Points, in no order, along strands that fork, close into loops and pass close to each other.
In the rows, zero is written as 128.
Points whose rows are less than 138 apart are linked; no others are. Some points are linked to none.
furid: [ 80  73  80  99 171 135 135 156 133 175 185  77  91 142 107 118 175  97
 130 132 137 140 130 111 129 126 145 115 150  95 112 103 141 182]
Duven: [120 118 164 169 126  88 126 146 133 133  91 112 130 114 147  67 153 124
 190 122 147 143 127 130  66  97 121 155 164  89  98 132 129 114]
suli: [135 130 125 125  54 133 109  76  77 134 116  88 101 101 112  74 105  89
 159 125  87 125 101  94 115  43 122  94 141 114  77  76 130 103]
mazo: [129 179 150 167 138 109 115 135 154  81 161 159 117 131 134 115  88  84
  92 116 133 107 154 184 149 141 146 127 101 135 126 157 149 130]
riz: [100  77 105 102  98 103 132  99 101 201 173 127 111 174  90  99 118 111
 116 134 140 124 100 102 131 116 129 116 170 148 122  79 151 136]
Miba: [102  94 174 153  73  76 133 136 119  90 103 158 129 115 181 106 115  97
 150 146 166  84 143 100  80  65 137 138 160 156 165 106  69 113]
Sil: [104  99 155 160 113  82 128 100 138 163 143 113 142  83 171  94 101  67
 204 106 124  93 113  89 107 105 134  98 147  77 119  83 145 143]
tosi: [132 160 169 176  97 143 116  83 122  95  67 114 110 110 136  85 153 147
 160 121 139 104 118 126  80  65  88 149 118 133 148 156 139  87]
viga: [137 148 114 119  96 119 143  77 195 131 124 135 175  46  91 143 149 148
  64 146 100 176  88 178 131 161 126 117 105  90 123 162 172 106]
runa: [139  77  97  80 132 138 146 176 165 158 146 116 157 115 104 121 121 109
 129 143 133 109 142  92 146 130 149 116 129 134 132  69 153 195]
Lil: [157 157  98  74 171 105 172 183 156 102 171 131 125 127 117 139 146 122
 106 156 129 125 156 172 120 137 188 132 104 130 105 147 102 136]
Gozad: [153 127 124  76 104 141 149 157 125  95 135 154 180 115 150 150  65  65
 100 102 116 103 109  85 142 144  89 118 133 143 118 101 137 135]
Ton: [140 155 127 142 151 134 116 146 145 131  80  94 147 127 131 180 181 182
 151 145  85 158 145 168 114 183 129 141  95 115 102 196 155 124]
mif: [156 141  76  73 142 146 144 169 143 118 121 103 163 108 143 190 111 159
 116 147 129 150 194 154 128 163 108 145 124 103 131 167 114 198]
soku: [113  88  95 121 118 141 133 113 185 106  97 166 167 108  77 134 123 131
  95 148 119 163 100 112 164 161 107 144 114 139 116 144 164  96]
bet: [ 87  91 169 158 110  61 141  95 145 159 101 132 153 121 143  79 132 159
 183 140 126 135 119 106  41 107 108 156 179 121 133 117 136  84]
doto: [ 83 115 127 161 107 137 115  88 128  71  72 148  87  80 157 136 123  87
 139 104 125 140 131 133 113 106 111 121 134 115 106 159 118  96]
nov: [102 104 141  74 143 168 106  49 124 199 156  78 114 114  90  85 109 129
 155 151 118 107  81  80 104 138 124  97 148 152 155  82 174  98]
gilog: [122 118 164 126 105 102 115  96  81 163 128 138 117 153 101  82 123 104
 101 130 130  93 106  60 114  70 135 125 163 163 153  96 106  83]
vuki: [ 90  98 100  98 159 152 130 152 166  96 148 135 126 155 120 105 104  97
 100 141 133 152 144 162 139 157 149 131 112 138  98 119 135 115]
kofa: [129 141  78  98 154 146  87 130 108 158 164  94 156 156  89 149 152 123
 118 139 116 139 148  75 132 152 132 134 119 169 112 118 181 138]
simav: [168 194 143  66 218 111 169 133 108 163 167 119 104 133 123 157 154 152
 148 136 115 107 138 140 145 135 161 143 133  92 127 158  48 131]
gan: [121 135 157 146 122  88 123  99 133 127 131 161 176  83 145 129  91  94
  86 101 122 126 130 115 117 143 100 103 158 101 129 133  98  96]
Kur: [154 159 133 107  86 143 145 130 154 102  90 161  89 113 108 121 170 173
  69  91 118 165  89 184 160 137 134 126  92 105  97 132 164 149]
Ziko: [126 124  99 168 134 165 148 163  95  84 124 140  64 170 162 157 138 108
 155  79 139 133 142  94 175 108 122 129 106 123 100 141  58 138]
duvad: [137 129  83 130 155 167 128 169 137  84 138 147 144 180 139 165 107 116
 144 120 158 104 180 117 205 144 132 125  99 149 132 133  95 158]
mip: [124  82  91 124  97 139 108 151 105 133 121 117 123 183 111 134  99 173
 145 152 169 123 152 111 142 107 123 145 147 178 141  93 133 164]
zosa: [103 122 137 146 136  96 119 159 135 135 173 143 214 143 181 144 103  63
 160 126 124 101 140  84 151 141 150 123 153 113 133 122 135 166]
dol: [163 143 108  93 193 126 180 147 167 101 144 130 113  94 121 165 172 162
 125 151 123 122 148 121 104 137 183 160  88 132 126 142  99 131]
lib: [116 118  80 159  87 181 124 124 158  65 107 124  95  92 123 137  99 112
 113 120 120 149  84 158 168 128  97 115 118 130 114 144 185 143]
sir: [121 138 140 145 172 114 115 144 147 161  99 114 129 113 156 151 173 169
 139 138 131 133 154 169  94 161 154 153 140 114 139 161 133 126]
Zesez: [104 167 153 197 106  80 104 166  92 101  92 115 107 160 190 138 134 116
 129 127 127 108 165 169 112  83 148 127 143 117 121 169  87  99]
Kovi: [162 129 129 150  72 113 136 139 143 110  71 137  95  96 123 116 163 142
  90  90  96 156 101 145 130 102 135 122 113  99  85 118 150 149]
vafur: [148 160 214 175  93 156 143 111 132 119  69 126 111  98 146 160 123 197
 142 142 131 120  92 176 123 126 106 157  91 117 159 184 161 142]
gukiz: [110 126 116 163  91 159  96  66 119  86  95 132 108 129  95 117 105 130
 104 122 108 161  83 144 141 109  89 124  97 151 118 125 186  93]
Vabi: [144 160 135 103 132 171 145  86 100 148 159 144  95 117 116 108 138 142
  96  55 115 155 121 165 164 127 141  75  88  74 130  95 110 159]
kizoz: [154 154 142 156 118  78 137 108 195 138  99 166 172  80 108 121 157 157
  54 123 110 150 127 168 111 147 113 143 125  91 140 162 132 111]
vavi: [ 74 101 140 122  89  99 133  94 112 186 156 109 150 149 134  65  84  75
 174 171 133 109 114 107 153  66 151  86 173  79  94  78 128 101]
bipi: [157 134 148 120 103 112  98  56 115 162 108 114 174 107  97 137  94 126
  79 137 105 112 112 101 123 114 136 109 134 154 147 110 138  86]
kimul: [142 148 126 144 116 175  92  82  93 112 137 127 121 139 108 130 123 141
  94 101 120 140  99 118 140 137 109 112  85 167 145 114 151  87]
Suta: [125  94  72 143 102 170 119 151 111  87 112 128  94 110 133 140  86 108
 130  84 128 125 100 122 154 114  97  91 132 129 103  97 124 153]
rafi: [101 114 115 171 106  95 114 128  85 136 164 138 103 175 129 113 129  74
 150 115 140 111 122  72 138 122 100 112 147 155 147 116 143 153]
luta: [108 124 130 103 124 167  95 119  98 147 165  92 125 145 122 104  76 159
 127 163 121 137 120 155  90 130 125 133 125 165 162 101 172 139]
disom: [121 116 158 103 146 158 164 142 169 149 112 117 151 106  85 161 178 172
 137 165 162 149  72  98 124 149 121 176 130 156 168 155 183 111]
vena: [121 110 130 115 116 115 119  73 110 198 162 118  89 193  69  76 109 132
 112 151 139 104 119  92 130  94 144 123 177 158 120  86 109  86]
Zoti: [110 139 134 123 178 140 101 151 136 114 140 134 170 175 151 137 139 135
 159 168 122  72 150 150  90 150 171 148 126 158 162 133 158  81]
Bod: [ 84 103 115  91 148 124 133 149 108 177 179  83 117 138 129 105 175 146
 145 168 132 126 132 108  66 116 151 132 156 113 148 102 142 168]
vil: [108 120 105 176 115 164 107 145  77 132 151 118  74 173 128 129 138 107
 150 101 146 144 136 110 177 113 120 100 101  96 115 121 101 166]
toku: [155 197 129 120 166 176 112 120  85 112 158 117  89 151 138 161 126 151
 111  92 116 129 143 157 150 159 129 118  95 137 145 165 123 131]
gelos: [154 139 109  71 173 133 178 185 132 124 157 105 163 108 150 192 112 132
 135 151 142 101 165 130 104 150 131 150 150 104 155 144 114 192]
Goru: [137 171 129 152 128 109 108 139 128 106 138 152 116 106 155 154  64 117
  97 123 116 132 142 199 151 187 110 119 144 116 115 174 133 153]
Biru: [117  69 116 132 116 113 121 108 169 169 100 132 142  97  85  94 128 129
 115 131 146 133 112 118 111 112 151 111 121 129 122  80 136 107]
bodu: [157 131  97  66 166 156 156 132 158 122  92 134 101 104 115 157 158 185
  93 107 122 184 131 158 143 166 102 126 115 117 111 152 105 136]
bukuv: [ 93  98 138 136  78  87 139 114 114 195 156 115 127 131 150  75  93  96
 208 150 128  93 105  66 128  91 143 108 159 118 146  62 119 142]
Lofu: [129 143 104 163 131 143  87  75 107 107 133 151 112 147 136 133 159 155
 112  72 108 155 161 125 152 123 129 102  78 138 130 139 111 103]
geg: [137 172 101  92 171 168 127 102 119 112 174 138 140 136 127 181 104 157
  99 136 151 130 180 158 169 171 124 122 113 121 157 162  90 129]
sutu: [141 140 115 101 175 149 166 176 130 101 184 157 138 165 146 154  90 113
 131 130 169  99 162 148 197 138 138 150 105 118 136 137  37 156]
gipe: [150 130 151 176 149  95 130 193 167 124  85 156  87 154 137 135 151 132
 165 125 136 116 113 133 136 146 131 181 132 159 115 174 142 148]
vapip: [125 106 139 147 134  89 134 114 156 168 155 151 180 112 147 132 122  74
 165 111 119  98 116  62 138 120 142 102 132 120 136  84 145 147]
lub: [158 130 149 140  84  97 111 153 112 117  96 147 146 123 120 125 122 116
  97 134 116 111 116 113  95 133 114 129 111 162 104 127 158 130]
Tek: [ 99  89 103 145  66 122 121 153 152  98  75 153 154 126 100 108 107 109
 123 187 112 150 101 133 133 124 136 145 149 171  67 117 171  89]
kera: [143 134 107 109 101 105 142 171 127 142 125 126 133 125 128 127 148 125
  96  99  88 174 126 160 135 130 139  99 105  95  76 103 131 162]
ner: [ 88  78 157 156 137 124 130 123 159 114 109 157 151 119 179 130  81 124
 186 126 150 104 128 124 110 133 153 136 157 108 159 106 128 139]
Lusul: [136 132  98  84 104 174 126  97 142 131 119 126 100 102 120 128 148 174
 103  77  95 166 110 196 164 143 131  71  88  88 103 103 149 140]
kig: [128 142 139 128 125 150  99  57 125 144 146 115 158 143  72 103  97 135
 107 141 134 116 118 109 138 111 144 129  98 181 145 113 157 101]
piren: [118 130 174 143 105 120 147 164  86 107 125 153 130 163 161  99 122 116
 127 142 158  79 137 115 118  73 156 119 125 154 167 107  64  96]
nor: [166 164 168 137 130 157 130  81  98 149 134 109  72 113 133 106 130 145
 126  61 126 122 116 110 145 141 122  98  91 107 161 122 103 154]
labop: [106 157 127  63 201 130 166 158 123 136 203 132 167 115 162 173 150 108
 117 170 149  74 146  98 107 133 142 155 164 104 178 127  83 154]
Buvan: [108 117 165 143  74 102 124 111  82 123  87 141 129 125 169 129 116 140
 133 136 130 119 147 114  58  88  83 125 162 144 161 125  85  86]
reke: [128 152 129 131 185 168 117  56 140 124 128 112 121 113 131 125 178 185
 127  88 107 162 141 146 141 134 140 119  75 115 137 170 105  86]
zum: [139 134 187 100 173 173 160 140 176 118 108 118 116 131 114 125 158 168
 135 148 158 125  97 148 118 147 133 166 110 144 156 138 153 109]
Sado: [169 139  97 134 121 116 149 105 179 129 108 138 146  60 105 175 163 165
 134 128  97 156 139 136 154 168 138 118  79  90 107 141 148 165]
zad: [125 142 157  88 198 139 163 146 102 142 158 122 118 144 134 108 145 103
 139  99 123 136 103 110 141 161 115 132 118 118 123 136  93 139]
ranar: [151 178  74 109 192 145 147 133 144 108 177 131 107 103 128 187 117 142
 131 148 135 114 168 158 171 166 149 149 116 130 148 192 101 166]
lagaf: [140 194 177 128 140 134 131 132  66 120 168 114  83 145 159 151 116 129
 114 106 122 108 131 166 172 136 107 130 111  97 141 155  78 173]
zona: [137 111 156 132  73 114 126  96 139 127  98 103 108  80 127  40 115  94
 154 147 158  92 113  92 100  11 135 104 158 128 123  90  90 110]
movak: [145 108 132 115  88 109 111  78 127 131 107 140 105 138  66  83 117  88
  99 113 134 119  79  80 120  62 126 135 136 189 100 113 142  70]
kuvik: [132 159 112 127 109 135 102  78  92 145 151 129 138 107 125 161 139 133
  98  91  83 153 128 106 154 153 108  82 103  80 130 125 170 170]
Gokes: [146 159 122  78  83 139 125  50 155 111 111 120 183  74  87 149 132 172
  69 122  82 177  79 130 143 164 121 103 122 105 115 127 175  99]
molob: [135 123 101 112 202 159 141 139 132 114 168 103  83 139 130 172 114 145
 167 129 132 145 164 162 165 137 174 140 121 110 126 145  68 144]
kuduz: [ 91 134 158 154 133  81 118 146  88 135 189 136 193 163 184 104 134  47
 148 150 131 113 132  92 135  97 129 115 138 105 115 104 124 107]
zadi: [125  99 157 162  78  91 122 120 136 176 117 104  92 110  94  13 140 117
 168 132 141 124 119  87 101  55 138 112 172 102 121  60  96 121]
Zas: [ 96 102 109 157  94 121 100  35 134 152 133 107  98 111  71  66  88 133
 174 141 150 114 108 116 113  75 131 117 159 138 108  84 157  88]
dof: [114 112  88 158 104 139  89 117 115 123 115 107 129 112 128 166 124 139
 157 116  85 162 142 115 146 172  94 100 120  87 102 112 164 154]
Tiku: [141  90  77 108 125 152 159 144 165 107 103 167 127  96  88 127  98 131
  75 104 151 146 102 111 163 144  94 117 121 147 121 110 133 113]
keden: [101 133 129 113 151 148 144 168 158  67 123 139 161 145 164 140  86 110
 132 140 119 153 153 177 138 148 121 118 114 139  76 154 125  97]
rora: [157 163 146  82 204  84 180 162 140 133 149 133 106 141 137 125 122 125
 165 134 137 103 132 171 133 130 186 138 113 102 103 143  61 127]
nupuf: [146 111 136 110 150 107 117 116 118 193 151 114 128  96  94 113 155  94
  88  94 129 128 120 103 101 153 116 108 137 119 157 105 148 144]
suro: [181 149 131  66 162 133 181 103 165 117 101 153 114 105 113 161 141 200
 127 118 112 150 110 164 150 158 131 148 105 116 133 171  93  96]
muve: [123 156 150 147 148  92 128 115 132 121 176 147 106 121 112  84 120  55
  70  93 160 109 132 156 127 114 131 116 113 119 135 155 117 123]
vipa: [140 145 126 164 158  90 116 112 102 153 136  86 134 177 131  71 201 169
 169 119 119 122 170 129  79 113 135 127 107 114 121 116 149  84]
peb: [144 169 180 156 111 119 114 100  94  97  89 128 147 126 166 110 126 166
 138 135 122 101 141 148  41  94  95 136 132 123 148 144 129  72]
lazi: [134 120 132 170  84 121 107 109 119  90  80 140  75 137 108  90 158 147
 157 106 158 125 116 114  93  80 125 161 110 181 141 110 139  93]
fuvum: [126 126 108  96 172 155 173 122 147 125 146 121  90 132 111 135 131 187
 121 125 140 161 149 179 153 138 176 137  96  91 106  99  66 131]
tabil: [135 122 147  68 138 184 133  87 126 168 156  77 137 103 112  95  95 157
 126 183 125 103 107 111  99 141 153 142 144 155 170  98 163 136]
lapa: [163 133 151 156 127 131 156 186 157 102  90 144 118 118 121 157 127 144
 136 148 134 129 101 140 149 161 118 164 119 150 123 188 176 175]
mil: [152 181 151 117 181 128 146 114  88 159 169 132  79 137 127 147 150 158
 124  90  98 126 133 190 164 143 147 103 129  75 135 171  35 147]
vuvak: [132 149  66 110 146 145  94 112  84 128 164 128 147 127 105 158 165 126
  90 120  80 161 157 128 153 157 124  94  99 134 121 144 160 158]
duz: [121 159 148  75 197  84 177 151 150 144 186 150 166 125 161 167 127 100
 145 169 148  88 158 146 138 136 189 136 120 105 149 134  53 137]
kug: [142 143 137 120 114 147 135 100 129 118 123 139 143  92 147 175  73 136
 100 111 117 145 112 162 128 182  92 102 134 110 165 138 153 140]
pes: [139 123 104 145 142 100 115 167 120 147 146 154 126 148 135 161 128 109
  85  96 153 154 158 126 166 179  79 111 172 110 143 152 109 169]
vavo: [107  73 111 131 140 154 124  91 176 143 127 142 133 106 106 134 125 128
 159 121 153 100  78  83 139 162 113 141 151 139 162 116 182 143]
mesen: [102 118 161 160 156 115 121 170  91 138 124 151  70 199 171 107 150 100
 148 100 170  96 108 130 116 123 137 140 152 156 150 157  91 128]
Bavu: [105  86 145 125  72 104 112 118 118 118 110 135 121 134 135 112  93  97
 178 157 132 109  96  96  92  87 118 144 177 158 100  82 163 110]
Gakop: [105 138 131  85 142 131 107 158  85 164 184 112 177 179 136 156 159 101
 112 147 102 123 127  90 102 146 105 132 162 140 130 121 164 138]
Korum: [109 129 156 121 152  91 117 149 131 152 164 112 193 175 141 121 137 125
 123 177 132  63 153 136  70 115 166 139 145 146 173 114 163 118]
Foge: [137 119 126  82 153 133 157 168 112 135 135 122 157 128 144 136 133 120
 116 113 100 161 146 125 122 169 111 117 108 105  81 106 113 138]
bor: [119 101  86 144  48 108  99  63 122 115 138 138  59 126  82 112 105  93
 176 136 151  76 117  70 140  50 125 146 150 206 107 101 146  99]
gar: [136  99  91 137 111 139 106 173 139 124  94 133 150 162 132 144 114 166
 114 155 149 139 163 140 133 153 105 132 135 154 141 138 117 145]
mida: [ 85  87 104 117 145 170 145 132 186 142 113 131 143  93  59 144 162 160
 115 156 141 196  82 110 143 156 110 155 124 149 138 162 190  98]
genom: [148 139 144 127 144 136 121 128 103 164 162 101  82 103 107 126 141  99
 127  68 142 120 114  98 125 148 117 102  91 120 141 106 147 180]
vekon: [ 99  97  68  92 138 148 113 137 134 136 171 122 164 189  99 120 113 121
  77 166 129 111 146 120 160 109 142 133 159 166 125 121 140 158]
puvi: [140 140 143 200  86 129  85  73 138 136 111 123 146 102 116 134 109 189
 127 149 112 128 154 139 125 109 151 152  83 119 156 113 146 121]
Gere: [135 114  59 150 122 156 121 135 138  93 107 154 164 114 136 162  98 126
 154 104  81 157 163 135 170 179  96 112 109 118 102 144 143 155]
sosot: [119  86 131 186  99 129  98 134 141 107 116 139  93 162  86  94 118 145
 177 142 139 120 105 117 128 102 153 166 108 173 127 100 176 132]
zep: [116 150 166  97 139 156 156 185  70 100 152 107 122 178 178 119 102  87
 113 129 156 128 110 153 149 114 111 129 140 108 119 127  75 127]
zuv: [128 123 146  76 135 128 162 198 123 109 166 133 148 163 165 119  80  92
 102 136 169 117 141 152 159 124 134 124 125 140 125 104  86 143]
tak: [143 114 109 154  71 110  81  87 114 108  98 117  83  95  66 114 156  72
 134 117 142  98 121  49 125  52 123 127 115 188 118 109 134 108]
Mabo: [ 81  91 102 143 113 142 111 150 121  86 123 142 168 174 143 117  98 105
 155 167 121 134 144 119 118 111 138 145 136 180  90 125 160  85]
Gefo: [141 155 158 169 116  90 124 136 145 112  90 125  70 122 152 116 143 139
 129  73 101 153 128 188 141  96 143 124 120  74  59 150 115 137]
dib: [ 92 116  92  63 167 178 149 136 150  86 166  97 153 134 137 131 101 137
 107 182 138 155 140 166 110 145 151 119 132 130 135 122 126 129]
tudek: [100 118 135 158  98  94 115  88  97 158 112 141 171 122 143 119  99 132
 116 124 109 152 157 125  87 107 111 106 153  99 125 122  97  85]
vukem: [146 135 133 135 124 145 128  97 161 124  97 141 175  80  90 182 150 191
 111 181 128 135 125 121 121 168 134 148  92 135 184 153 138  97]
Kipa: [176 152 111  97 131 161 164 158 172  82 112 117 159  98 123 177 115 179
 122 172 104 152 156 182 143 147 147 161 106 107 112 152 135 176]
Lel: [156 162 150 183 108 109 107 146 114 104  97 127  43 112 160 145 107 121
 127  99 113 128 132 175 126 124 137 142 139 117 113 185  97 169]
zudez: [162 116  84 103 109 166 124 106 155 138  94 114 146  72 113 168 173 208
  97 140 126 178 111 160 145 168 125 124 118  97 131 136 138 151]
mupam: [140  67  97 163  75 104 113 145 149 179 121 149 122 121  77 135 105 142
 123 135 146 127 116 112 141 142 120 131 169 152 135  91 179 175]
losi: [130  84 118 126  98 110 102 119 154 134 128 144 133 120  86 131 111 115
 137 148 128 122  78  92 122 164  87 156 149 165 152 130 219 159]
viza: [147 125  84 137 131  99 132 127 117 169 149 141 132  92  88 134 128 107
  51  94 148 146 132 119 134 174  98 106 144 107 138 124 152 180]
dapu: [175 158 171 147 126 139 160 147 141  90  89 150 143 115 136 173 118 165
 118 145 118  96 112 162 134 166 119 159  92 157 170 171 151 129]
ripo: [100 164 134 160 168 104 107 146  96  95 125 130 148 145 184 134 142  61
 150 100 120 141 141 121 137 130 121 132 140 109  88 174 102  73]
Kamib: [ 75  92 124 152 139 132 110 119 153 115 133 146 184 162 167 118 107 125
 183 160 150 107 148 136 120 133 153 146 136 164 152 108 150  99]
pani: [119 167 164  84 151  94 124 197  89 167 156 103 171 176 171 139 155 100
 119 163 113 105 140 138  79 143 155 118 159 124 145 122 141 115]
der: [172 154 173 168  92 102 125 160 132 122  75 144 129 130 114 133 180 143
 114 129 126  97 115 124  76 137 111 170 127 164 155 150 160  92]
tebe: [132  80 101 121  96 141 147 192 139  99  81 152 122 108 133 107 101 109
 104 114 156 135  92 129 142 122 113 102 147 140 101 104 125 136]
ralok: [ 98  99  96 142  74 104 132  29 122 137 145 122  78 126  88  96  79 144
 201 143 134  81 107  79 144  76 123 155 171 178 135  76 167  79]
rapas: [ 68  70  74  92  98 117 118 129 116 160 171 134 137 226 118 111  88  94
 115 152 152 106 104 104 162 100 125 118 194 180 119 120 143 143]
venit: [148 161 171 133 112 123 128 105 130  96  92 157 179  87 171 160  87 124
  84 113 118 124 129 138  93 144  90 140 126 114 132 151 125 102]
gim: [117 100 144 160  91 123 143 172 177  85  63 166 168 110 136 146 106 112
 145 161 130 134 117 148 123 117 120 155 121 144  94 145 125 107]
Suti: [133 136  93 133 132 127 123 162 104 130 121 141  70 150 146 150 120 130
 105  53 131 163 139 163 162 181  73 113 166 114 114 184  93 169]
gur: [141  86  99 180  54 101 108 145 137 118 103 143 138 100 132 146  96 113
 138 153 117 122 139 107 127 125 114 118 140 134 102 115 157 157]
Tiziv: [163 126 131 139 122 125 141 170 126 134 119 128  54 147 139 151 122 146
 117  86 129 148 121 175 172 149 135 133 140 118 127 150  80 168]
pebop: [103  97  77 126 175 100 127 182 123 142 166 109 119 164 109 139 190 115
 104 134 145 153 173 103 141 152 148 131 138 127 108 132 113 160]
sabo: [ 97 132 130  97 176 125 119  94 109 195 181  84 147 111 105 117 168 114
 119 154 113 146 137  91  87 129 145 117 151 108 142 112 129 144]
lof: [120  84  41  96 154 146 124 188 151 132 157 125 132 161  88 128 157 128
  71 142 161 146 171 128 155 136 139 131 163 157 145 134 112 176]
Kor: [158 132 160 123  61 128 117  72 121 113  93  88 110  92 111  60 108 124
 172 164 113 113 114 118  84   4 111 134 137 149 106  88 130  89]
kalet: [155 150 112 154 123 138 116 178 128 106  83 133 139 167 130 166 145 187
 121 150  89 160 153 158 141 184 136 133 116 141 125 168 146 116]
Kad: [131  83  80 161 147 162 116 183 142  75  85 160  93 165 142 133 110 111
 154  89 161 142 145 108 186 139 110 140 111 161 120 141 102 137]
Rala: [142 153 163 114 163 179 148  80 175 116 109 148 122 104 103 128 158 181
 120 114 141 149  98 162 128 143 130 141  78 115 141 162 109  81]
fes: [181 179 118 115 154 117 149 132 158 133 121 118 136  96  95 179 194 154
 120 129  91 133 128 136 126 159 165 120  59 129 108 139 132 150]
nim: [101 165 155 146  98 104 105 120  65  98 172 131 144 123 171 104 144  19
 123 131 138 109 115  72 127  86 122 124 126  95 111 130 112 111]
Debi: [138 138 149 153 133 114 150 168 168  99  85 150 174 110 177 156  94 103
 166 122  95 149 142 144 136 167 119 125 115 113  89 159 124 103]
Tido: [ 98 159 145 141  90 124  99  88  61 113 135  96 105 118 149 105 146  56
 143 127 112 149 134  95 113  56 100 106 125 112  95 118 121  97]
Zoko: [160 182 164 130  99 129 128 124  53 107 137 145 141 165 164 143 167 127
  75 109  93 122 148 106 161  99 107 111  97  98 130 144  75 112]
zan: [159 133 123  92 203 164 158 129 163 125 124 111  80 113 132 153 153 180
 143 151 147  98 129 143 119 148 169 171 113 153 182 136 115 136]
fas: [178 131 112  93 106 185 134 121 121 140 131  96 153  83 112 152 107 141
 140  97  99 146 117 108 164 142 113  93  72 108 119  69 129 150]
noloz: [102 173 155 126 158 114 144 177  74  93 152 145 124 181 193 143 113  62
 128 108 123 118 109 141 158 126 134 133 128 116  87 164  67  97]
Legog: [120 108 191 165 126  88 129 128 134 165 117 102 139 124 144  39 159 111
 164 117 154 120 142 117  92  76 132 113 173  88 133 107  93 133]
Luniv: [ 97  85 165 101 160 144 139 157 102 154 147 159 107 200 190 101 145 105
 163  88 161 113 106 104 112 138 105 125 183 137 177 124 107 157]
tum: [106 109 145 140 157  99 126 119 140 171 123  99 155 123 147 122 164 177
 173 136 139 117 174 132  79 151 163 126 149 107 153 109 109 116]
Kosum: [114 119 111 104 138 202 132 144 121 120 138  82 121 139 133 143  98 169
 125 164 132 140 156 172 121 130 146 135 109 132 146  94 123 139]
Suzu: [102 138 149 146 182 104 105 120 105 192 152  93 139 156 115  79 189 185
 168 147 136 119 169 102  90 107 145 125 137 115 172 104  86  82]
lif: [111 160 152 167 139  99 105 121 117 106 101 115 173 125 181 104 140  78
 157 123 144 136 159 119  69  82 117 131 154 103  86 155 125  79]
maz: [140 163 167 159  88 132 114 134 114 115  77 115  67 111 144 141 126 169
 114 132 113 131 116 192  98 132 122 148 108 134 144 154 158 160]
labo: [158 140 165 166 131  77 132 149 163 135  73 152 156 120 109 137 179 163
  87 139 109 137 124 167  84 154 110 154 122 131 125 176 170  94]
bire: [117  92 149  73 188 165 150 149 153 153 134 135 109 144 132  96 159 103
 163  86 153 120  99  78 119 154 106 130 152 138 160 111 129 139]

A piece is all that can be reached along the links. How many separate loops has the piece of each point below (a circle has one, a figure eight two, a Y none), and how many tips (points with one link)?
Vabi | loops 1, tips 3
zudez | loops 2, tips 3
kuvik | loops 0, tips 3
zosa | loops 0, tips 3
Ton | loops 0, tips 2

A fork is a point with three links, a tip a point with one. Leave the first point through the second and follow the links. Name the first fork or tip that comes.
lif / ripo | vil
sabo / Bod | Zas
vena / riz | nupuf
Ziko / Kad | Duven
Mabo / Tek | nov
tabil / luta | Kamib
kimul / gukiz | zum
vavo / losi | Gokes

A tip is a point with one link. Name the tips that can be reached along the links from each point below, in the order of the rows.
Debi | nov, ner, Gere
zuv | bet, vavi, vil
dapu | gipe, Zas, mesen
gukiz | bipi, fuvum, Kipa
sir | mip, vipa
